Points on a hilly landscape, in no order, each with its height.
From any point a climber steps to the highest of the 2 points nearest to it. It stops when none of these is higher. Distance is the straight distance between rows; heights are no part of it.
J_585: [102 179 103 192 156  99 136  95 158 177  94 119 132 108 165 132 152 142
 159  85]  (h 5.17)
J_926: [117 162 135 177 143 105 101 119 163 123  91 125  74 116 148 135 145 150
 142  77]  (h 5.08)
J_246: [141 111 139  93  43 173 150 152 121 106 203 113 192 146 103 143  98 157
 106 121]  (h 2.11)
J_232: [124 181 116 148 158  97 114 122 135 131 121  73  73 115 130  84 138 137
 152 113]  (h 1.89)
J_260: [126 142 122 203 218 108 115 104  94 162  86 118 162 118 119 190 155 159
 131 127]  (h 5.07)
J_672: [ 95 149  95 120 110  90 112 143 142 119 138  73  65 123 108  86 115 114
 133 101]  (h 2.27)
J_493: [170 153 157 147 120 125 121 148 194 115 109 107  69 135 151 122  99 118
 123 157]  (h 5.62)
J_960: [156 110 129  91  90 126 150  87  99 154 138 121 133 100  66 136 141 132
 115 163]  (h 6.51)
J_380: [117 109 108 100  35 153 155 112 181 113 152 132 126 154 120 116  96 137
 128  94]  (h 3.26)
J_368: [114 147 134 144 141 125 111 144 146 100 111 129  92 138 151 107 126 100
 137  97]  (h 4.45)
J_393: [ 94 147  90 196 196 115 117 111  95 200  70 135 195 131 138 158 140 146
 123 112]  (h 4.51)
J_415: [157 129 169 121 165 147 158 142  77 145 122 154 166  66 154 170 132  93
  70 133]  (h 2.15)
J_264: [112 105 124 118  91 104  95 135 162 112 148 139 106 161 118  60 144 162
 127 141]  (h 2.46)
J_120: [105  74 130 119  81 116 103 114 126 139 106 189 182 133 102 107 188 134
 137 130]  (h 0.80)
J_839: [124 122 158 128 119 150 117 175 148  84 171 138 155 172 130  72 135 116
 119 152]  (h 4.07)
J_32: [131 145 102  88  63 138 171  81 135 150 146  94  87  95 123 118  96 128
  93  88]  (h 2.98)
J_13: [171  81 133  93  30 173 155 109 117 129 177 103 159 148  85 140 102 153
  78 140]  (h 2.45)
J_407: [123 124 136  90 148 139 146 160  67 113 180 106 158 120  99  81 122  97
 121 137]  (h 4.95)
J_183: [165  98 155 108 120 155 150 139 155 127 146 143 171 157 115 154 116 108
 160 178]  (h 3.66)
J_534: [139 111 130 146 170 110  99 137 126 147  88 156 151 141 126 153 169 121
 160 173]  (h 3.64)
J_741: [113 137  95 147 147 115  94 117  96 187  81 160 169 110 132  91 181 117
  99 143]  (h 1.70)
J_241: [163 122 153 102 122 155 166 132  93 150 140 142 171  86 140 125 132  92
 101 151]  (h 2.47)
J_605: [150 118 169 124 172 131 116 167 114  78 124 128 121 136 105 143 125 106
 111 153]  (h 3.46)
J_324: [151 121 106  81  85 147 175  81 143 162 152  84 100 143 105 171  79 135
 138 148]  (h 6.21)
J_287: [135 134 137  70 118 138 196 111  73 152 163 126 156  80 137 144 106 119
 122 117]  (h 2.77)
J_941: [161 144 143 111 105 149 189  73 150 166 127 104  86 113 122 195  79 143
 109 132]  (h 5.58)
J_316: [ 96  78 139 126 104 116  98 137 139 114 135 198 162 185 125 113 163 137
 159 129]  (h 0.56)
J_978: [138 130 162 142 151 145  92 181 143  67 132 136 104 171 153  81 118 108
 109 148]  (h 4.76)
J_119: [140 144 120  88 107 134 149  85 119 141 128 133 113  78 111 108 127 132
  80 106]  (h 3.28)
J_73: [150 121 145 101  85 183 173 127 175 119 159 146 163 165 147 123  88 111
 140 145]  (h 3.23)
J_372: [143 144 163 115 193 127 151 164  58 109 158  90 102 111 121 148  90  90
 103 144]  (h 2.50)
J_694: [125 110 129 173 181 112  69 136 123 127  66 164 120 155 153 167 162 162
 161 149]  (h 3.25)
J_91: [157  98 176 114  95 162 139 150 158  78 132 177 167 127 135 151 118 129
  90 127]  (h 6.34)
J_849: [139 129 106 147 130 109 122  74 142 188  77 163 149 115 129 148 173 178
 147 147]  (h 6.50)
J_954: [114 121 122 123  96 105 113 133 187 101 107 117  66 127 109 169 108 142
 144  85]  (h 0.60)
J_949: [109  76 141 161 129 115  51 152 113 127  95 201 146 173 162 103 168 129
 113 159]  (h 3.01)
J_515: [100 120 118 139 163 126  92 139  86  93 128 149 135 168 126  83 149 107
 161 126]  (h 3.40)
J_358: [109  96 133 105  79 129 135 132 160 117 161 157 159 186 103 114 140 149
 168 140]  (h 0.36)
J_999: [137 108 158 109 179 144 143 181  87  84 163 106 131 147 109 164  89  88
 139 144]  (h 2.97)
J_598: [ 95 109  99  78 119 106 137 118 133 123 156 119 126 148  70 131 121 134
 172 118]  (h 2.54)
J_44: [158 122 126 100 129 146 169  92 145 162 126 139 149 135 121 172 115 121
 176 166]  (h 4.09)
J_440: [136 168 154 131 182 131 173 138 144 142 147 100 105 124 144 169  83  96
 163 129]  (h 1.45)
J_431: [123 125 128 129 156 134 125 136 153 139 116 158 149 170 156 135 143 107
 185 158]  (h 4.03)
J_874: [140  76 165 116 123 149 132 159  97 118 128 158 192 100 107 174 146  97
 136 133]  (h 4.96)
J_284: [156 169 152 145 191 129 170  98 138 168 127 122 134 103 155 169 111 114
 132 158]  (h 1.21)
J_723: [113 103  78  90  55 121 139 115 148 119 166  86  96 113  97 121  97 138
  87 114]  (h 3.31)
J_510: [101 111 120  99 131 130 134 177 114  80 176  82 106 119 117 135  79 103
 111  94]  (h 2.06)
J_325: [113  87 138  71 100 126 138 173  81  98 195 108 168 122  92 147 106 133
 125 110]  (h 1.85)
J_387: [122 128 108  77 103 133 171 139 110 136 190  83 135 119 113  82  93 108
 121 141]  (h 4.41)
J_637: [137 120 125 112  50 145 129 114 176 113 138 136 109 158 114  80 117 149
 100 139]  (h 2.89)
J_632: [122  95 129 125 152  87  72 143  89 120 122 112 121 162  86  94 178 146
 182 172]  (h 1.79)
J_866: [104 153  81 228 182 122  72 128  79 175  63 134 142 152 173 127 149 182
 126 135]  (h 2.28)
J_285: [150 128 106 105 112 116 129  88 166 156 120 108 107 156 118 114 135 156
 187 176]  (h 5.21)
J_629: [143  93 154 110  98 173 140 153 104 106 152 176 223 107 135 136 137 115
 118 100]  (h 4.42)
J_484: [120 153 105 190 161 105  84 114 124 159  90 120  79 123 178 104 185 210
 170 121]  (h 6.49)
J_507: [120 148 111 124 127 139 166  92 173 155 119 145 134 139 151 159 111 116
 191 116]  (h 4.43)
J_106: [107 139 116 181 176 121  70 124 102 114  77 165 104 148 162 120 155 137
 132 119]  (h 2.92)
J_21: [112 117 140 115  66 162 138 150 169  84 168 163 161 157 136 111 116 143
 122  84]  (h 3.61)
J_523: [116 133 135  87 151 137 171 147 114 120 166  95 111 107 136 170  77 111
 134 105]  (h 1.72)
J_701: [130 145 126 123 119 114 121 133 174 133 136 103  99 169 155  82 123 125
 189 165]  (h 4.60)
J_676: [100  76 139 130  89 140 111 137  89 128 121 164 215  97 107 113 187 102
 125 124]  (h 1.08)
J_937: [147 114 129  99  90 103 117 103 112 136 128 130 140 102  76  79 177 140
  98 163]  (h 7.53)
J_994: [ 99  92 101  72  92 120 153 128 133 111 169 118 126 126  89 181  92 142
 147  93]  (h 2.25)
J_899: [143 134 169 136 102 166 135 167 182  80 134 163 133 147 171 115 111 103
 104 126]  (h 5.76)
J_660: [138 153 121 127  72 162 161  88 183 139 112 148 119 113 169 114 105 102
 133  86]  (h 3.10)
J_720: [104 163 110 165 160 121 162  86 163 166 104 148 140 113 149 187 124 135
 169  71]  (h 4.77)
J_87: [113  99 138  96 114 128 130 157 105 117 178 119 169 150  74  89 147 118
 144 159]  (h 5.55)
J_435: [146 139 154 116 112 149 148 156 172  96 133 111 101 120 143 121  84 101
 103 133]  (h 6.76)
J_886: [111 114 105 109  93 120 131 143 175 125 162  93 108 178 111 114  96 135
 171 161]  (h 4.00)
J_420: [147  99 173 150 155 118  80 169 118  73 105 154 115 164 126 109 159 124
 112 166]  (h 4.04)
J_383: [123 171 109 232 175 100 105 108 133 142  88 103  94 119 167 128 162 178
 153  78]  (h 5.80)
J_821: [176 144 141 112 134 124 139 117 136 138 125 117 118 118 111  94 137 122
 108 198]  (h 1.14)
J_275: [147 119 100  88  83 140 158  64 140 157 133 117 118 144  88 119 129 151
 145 149]  (h 5.78)
J_877: [128 185 116 176 187 116 129  98 113 165 103 125 128  90 154 116 150 124
  88 106]  (h 2.26)
J_699: [153 182 133 165  77 124 147 123 195 159 104 125  90 120 170 122 110  93
 165  92]  (h 3.48)
J_618: [112 109 143 105 108 155 130 165 120  72 159 162 173 119 128 108 127 122
 104  75]  (h 3.99)
J_337: [105 122 132 109 149 148 112 166  66  55 158 120 124 123 110 109  98 104
  96  72]  (h 1.68)
J_210: [ 96 169 123 157 189 116 130 119  73 100 138  99  89 117 115 152 102 117
 138  79]  (h 2.84)
J_731: [115 157 141 153  95 129 124 141 180 121  98 158 102 138 181 115 129  90
 168  67]  (h 3.94)
J_779: [139 123 122 173 167 109 111  99 134 186  63 146 171 102 116 196 172 162
 131 150]  (h 5.81)
J_79: [143 124 100  95  67 145 169 134 146 138 191  55 103 122 127 109  70 101
  92 154]  (h 3.87)
J_713: [140 167 106 152 117  86 121 113 177 149 114  72  56 120 132 106 133 169
 171 130]  (h 1.55)
J_332: [109 117  79  85 104  95 135 100 142 137 154  72  87 126  76 136 104 147
 141 139]  (h 2.88)
J_109: [103 146 114 136 186 134 111 123  64  93 136 123 122 141 102 118 120  92
 151 106]  (h 3.13)
J_295: [125  95 164 163 140 141  84 178 111  91 111 181 170 169 144 105 166  96
 111 155]  (h 3.50)
J_921: [151 130 125 135 117  98  98 121 179 124  96 118  57 133 131 128 136 182
 144 152]  (h 1.20)
J_979: [118 119 108 118 119 136 126 118  89 169 107 162 193  75 117 109 170  92
 108 124]  (h 1.40)
J_345: [176  90 142  70  66 158 187 105  81 149 162  93 138 123 104 168  94 139
  99 156]  (h 2.93)
J_989: [112 112 139 135 111 102  89 147 191  85 106 145  64 158 141 132 134 161
 151 110]  (h 0.88)
J_193: [121 150 134  98 146 123 178  89  84 155 141 136 132  63 125 148 130 130
  85  93]  (h 3.00)
J_814: [127  96 145 114 130 133 119 141 135  98 109 178 156 128 120 150 147 116
 124 119]  (h 5.61)
J_243: [152 108 116  76  65 161 187 122 102 142 193  65 119 118 149 153  59 126
  85 147]  (h 3.39)
J_375: [122  84 144 100  60 121 123 124 108 119 160 127 182 112  58  93 171 138
 129 141]  (h 6.39)
J_255: [123 162 107 225 186 132  59 141  76 116  66 137 114 163 180 133 141 157
 138 159]  (h 2.59)
J_452: [129 171 140 185 193  94 136  84 124 133 110 117 112  73 124 145 145 162
  80  81]  (h 1.97)
J_780: [102 120 114 157 177 142  85 148  96 125 108 170 160 185 165 121 139  89
 176 146]  (h 3.69)
J_268: [141 147 143 116 175 109 124 165 116 104 150  62  73 122 114 121  93 106
  98 163]  (h 1.98)
J_827: [112 131 117  88  95 142 151 121 145 109 138 148 135  99 125 109 122 124
 112  77]  (h 3.60)
J_525: [130 152 134 194 199 143 102 138 110 157  64 155 156 121 159 172 135 118
  91 134]  (h 1.52)
J_261: [156  97 158  81  93 152 163 155 100  99 182 125 177 109 129 147  93 127
 105 125]  (h 1.80)
J_483: [126 160 147 182 182 141 113 131 151 112  77 163 113 122 171 175 131 115
 108  98]  (h 1.23)
J_710: [166 161 141 127 193 103 124 131 113 135 130  75  96 118 108 110 131 133
 123 184]  (h 1.51)
J_777: [159 168 122 133 161 134 150  94 140 173 111 133 140 106 150 108 135 110
 120 166]  (h 1.00)
J_991: [111 175 110 190 170 118  90 115 121 138  78 136 102 110 174  81 159 123
 105  99]  (h 2.58)
J_138: [120 138  98 171 172 106  93 107 129 183  89 141 140 129 157 130 184 184
 168 151]  (h 7.16)
J_537: [ 96 130  88 174 156 115  69 131  99 192  50 169 147 135 167 114 166 154
 108 130]  (h 1.99)
J_555: [ 88 136 109 111 154 104 132 137  86  97 160  81  72  97 103 151  94 121
  98  71]  (h 2.48)
J_371: [140 141 141 146 176 143 121 126 108 140  85 170 158  88 146 155 148 101
  67 120]  (h 1.84)
J_123: [113 125  92 119  85 103 126 156 164 111 160  62  64 105 118 135  86 103
  96 117]  (h 2.79)
J_274: [100 139 132 114 128 111 136 118 152 105 125 128  69  91 114 173 112 139
 103  72]  (h 0.35)
J_6: [118 103 124 113 119  85  71 126 123 136 128 132 109 162 129  53 177 169
 156 174]  (h 2.10)

For each start below, name the point where the climber stops.
J_316 => J_431
J_6 => J_91
J_183 => J_138
J_261 => J_937
J_954 => J_723

Call two points neighbours if one is among the 2 nearest of the other. Go from one point of each pair to the other, from neighbour to neighbour, staying as high as possible. Name the lowest point that can't be avoided.
J_723 and J_91 => J_32
J_91 and J_435 => J_899
J_324 and J_937 => J_275
